A landscape with many valleys, sampled at points; each row gives a point and its height.
From any point a ball rolls to the lowest of the 6 points nearest to it. It stops when none of these is lower. Distance is the straight distance between rows; heights are no part of it.
muvoz: [146 132 110 154 116 124  98 144 165  88 102 172 111 217 146 114  90 146
 106 110]  h=450
rif: [127 131 132 170 156 117 133 100 150 184 135  98 138  93  98 159 108 113
 163 134]  h=120
leso: [104 141 107 131 139 118 115  76 150 115  94 120 121 121  99 142 111 165
 160 104]  h=108
tuz: [ 97 119 106  89 105 124 103  83 120  81  82 165 117 119 103 128 120 199
 164  93]  h=392
tem: [131 119 136  77 108 140 178 200 103 124 156 131 135 122 171 108 173  86
  84 146]  h=215
Som: [140 135 140 144 126 113 130 174 117 103 137 142  97 194 156 121 115 105
  79 150]  h=313
pudi: [131 149 123 155 155 115 129  87 154 134 120  96 115 130 116 150 105 145
 148 140]  h=125
Tal: [113 116 177 125 106 126  43 112  61 110 128 188 161  83  82  85 141 177
 131 100]  h=200
Guvod: [129 138 100 139 105 132 103 125 163  86 103 156 101 212 146 131  88 161
 131 116]  h=393
mufu: [141 103 132 145 124 106 155 207 110 113 114 159 119 142 144  92 130  86
  60 124]  h=318
lediz: [151 110 165 150 171 142 154 117 115 185 162  65 140 116 135 132 137 135
 134 175]  h=117
gure: [145 139 149 141 146 125 134 136 128 125 134  94  99 182 142 141 112 130
 113 169]  h=143
zus: [142 132 147 133 134 120 137 170 108 115 136 117  97 180 159 134 126 106
  88 164]  h=250
Tam: [122 136 121 172 145 123 133 101 155 188 149 108 141  61  93 157 113  87
 170 123]  h=189
rogoz: [129 133  85 126  98 136 104 115 159  74  93 174 104 202 141 130  97 174
 152 104]  h=415
gevi: [143 151 109 144 139 123 116 117 146 109 112 123  96 185 139 141 101 147
 131 148]  h=319
Sib: [123 136 126 163 166 123 127  90 149 168 128  89 131  96  92 148 110 121
 166 143]  h=101
gok: [140 132 109  64  97 140 201 203 144 145 137 164 154  95 170  90 167  73
  97 114]  h=579
nivil: [136 134 148 166 171 135 141 104 149 163 131  86 124 105 102 151 118 134
 155 162]  h=115
lado: [ 78 120 106 147 117 121  80  87 127 125 121 132 150  66  91 143 135 115
 155  75]  h=394
salat: [156 115 165 153 168 146 156 114 123 204 167  77 151  95 129 139 142 124
 155 181]  h=136
fison: [136 119 156 107 129 136 154 190  98 123 156 116 117 163 161 118 149  97
  68 159]  h=204
Fet: [112 130  89 109 119 130 115  88 147  84  84 143 108 144 117 139  99 180
 157 103]  h=59
sesa: [108 103 162 110 102 120  64  83  73  84  99 174 156  73  76  98 145 187
 135  81]  h=16
filu: [135 135 122  56 104 147 184 194 133 131 148 141 147 114 168 107 184  82
  90 133]  h=345
bizu: [122 134  81 118  96 136 108  95 155  82  87 167 106 191 131 131 100 178
 155 104]  h=375
dudet: [156 132 108 185 111 115 105 149 162  82  97 193 121 207 138 101 100 126
  87 108]  h=444
Roz: [155 150  99  56  92 145 213 182 167 158 140 164 170  90 170 105 170  72
 119 125]  h=818
kazu: [124 142  96 132 112 124 110 104 152  89 101 143  99 187 141 136  91 164
 144 123]  h=497
mus: [136 146 123 142 151 116 125 104 141 120 118  97  98 155 125 147  96 143
 137 149]  h=166
bimo: [156 118 172  94 146 146 159 149  95 152 172  86 137 134 167 122 175 130
 101 169]  h=89
Fir: [127 106 120  94 113 134 189 223 122 130 130 164 145 110 146  95 168  78
  76 115]  h=346
bap: [144 127 151  65 113 140 174 180 106 129 163 121 145 122 170 112 176  89
  84 143]  h=30
gikip: [ 81 119 112 132 114 120  76  79 114 108 105 147 155  66  89 127 134 145
 151  74]  h=397
Viv: [138 115 142 111 121 126 169 213  95 116 143 140 124 143 153 105 142  86
  73 136]  h=245
Ren: [136 141 125 151 126 115 115 139 142  99 123 121  90 200 154 134  94 131
 109 149]  h=35
vop: [153 133 139 167 121 107 121 179 118 105 119 156 101 193 148 108 108 106
  74 131]  h=381
zak: [ 84 130 113 153 111 117  69  93 122 135 149 126 156  66  84 147 134  87
 154  68]  h=418
reni: [146 121 138 176 148 126 137 110 142 209 170 103 139  76  99 148 114  80
 168 142]  h=222
Refid: [ 86 107 150 132 104 125  43  96  70 104 121 167 168  64  89 103 139 151
 134  82]  h=62
latu: [103 135 114 161 120 123 101 106 141 167 158 120 139  62  86 162 123  67
 164  94]  h=328
femal: [149 119 144 173 159 141 143 119 131 211 160  93 145  84 112 154 123  99
 167 157]  h=185
zor: [136 135 143 158 169 130 134  99 136 155 141  75 120 128 124 146 118 133
 148 166]  h=112
pob: [143 139 149 142 157 136 141 121 128 153 141  80 106 156 139 149 124 144
 127 183]  h=100
tonil: [146 122 158  96 143 147 154 169  87 129 153  92 115 158 162 124 151 111
  91 174]  h=124
viter: [ 87 116 115 120 114 110  90  81 115 105  94 139 149  79  87 127 132 171
 153  81]  h=306
kad: [101 112 119 101 103 114  99  87  98  84  88 158 134  92  99 116 134 195
 153  88]  h=270
lumuv: [111 130  83 110 118 131 112  83 153  81  86 150 107 169 116 127 107 186
 159  97]  h=295
Tofo: [106 137 100 111 124 122 113  79 146  97  87 134 115 128 108 140 112 178
 163  97]  h=251
ponub: [149 110 170 109 159 153 151 135  98 161 174  76 147 121 161 129 163 134
 108 182]  h=98
Fiva: [144 146 118  39  96 141 190 182 154 146 155 159 154  96 179 105 179  73
  97 129]  h=526
Tutek: [ 97 138 112 145 138 116  98  84 142 143 121 116 147  63  89 145 117 119
 167  81]  h=314
lizo: [154 120 168 138 159 146 157 128 106 173 161  63 122 135 143 142 144 132
 127 186]  h=107

For each start below, name the point where the ball stops.
mufu | bap
latu | Sib
lizo | bap

Call two points neighbours if one is among the 6 nearest of the other. Go from one point of each pair to the other, from neighbour to neighbour, staying as low as possible. Name the highest point that can't be avoided.
Fet, sesa | kad
bap, Ren | gure
Fet, Sib | pudi
bap, Sib | zor
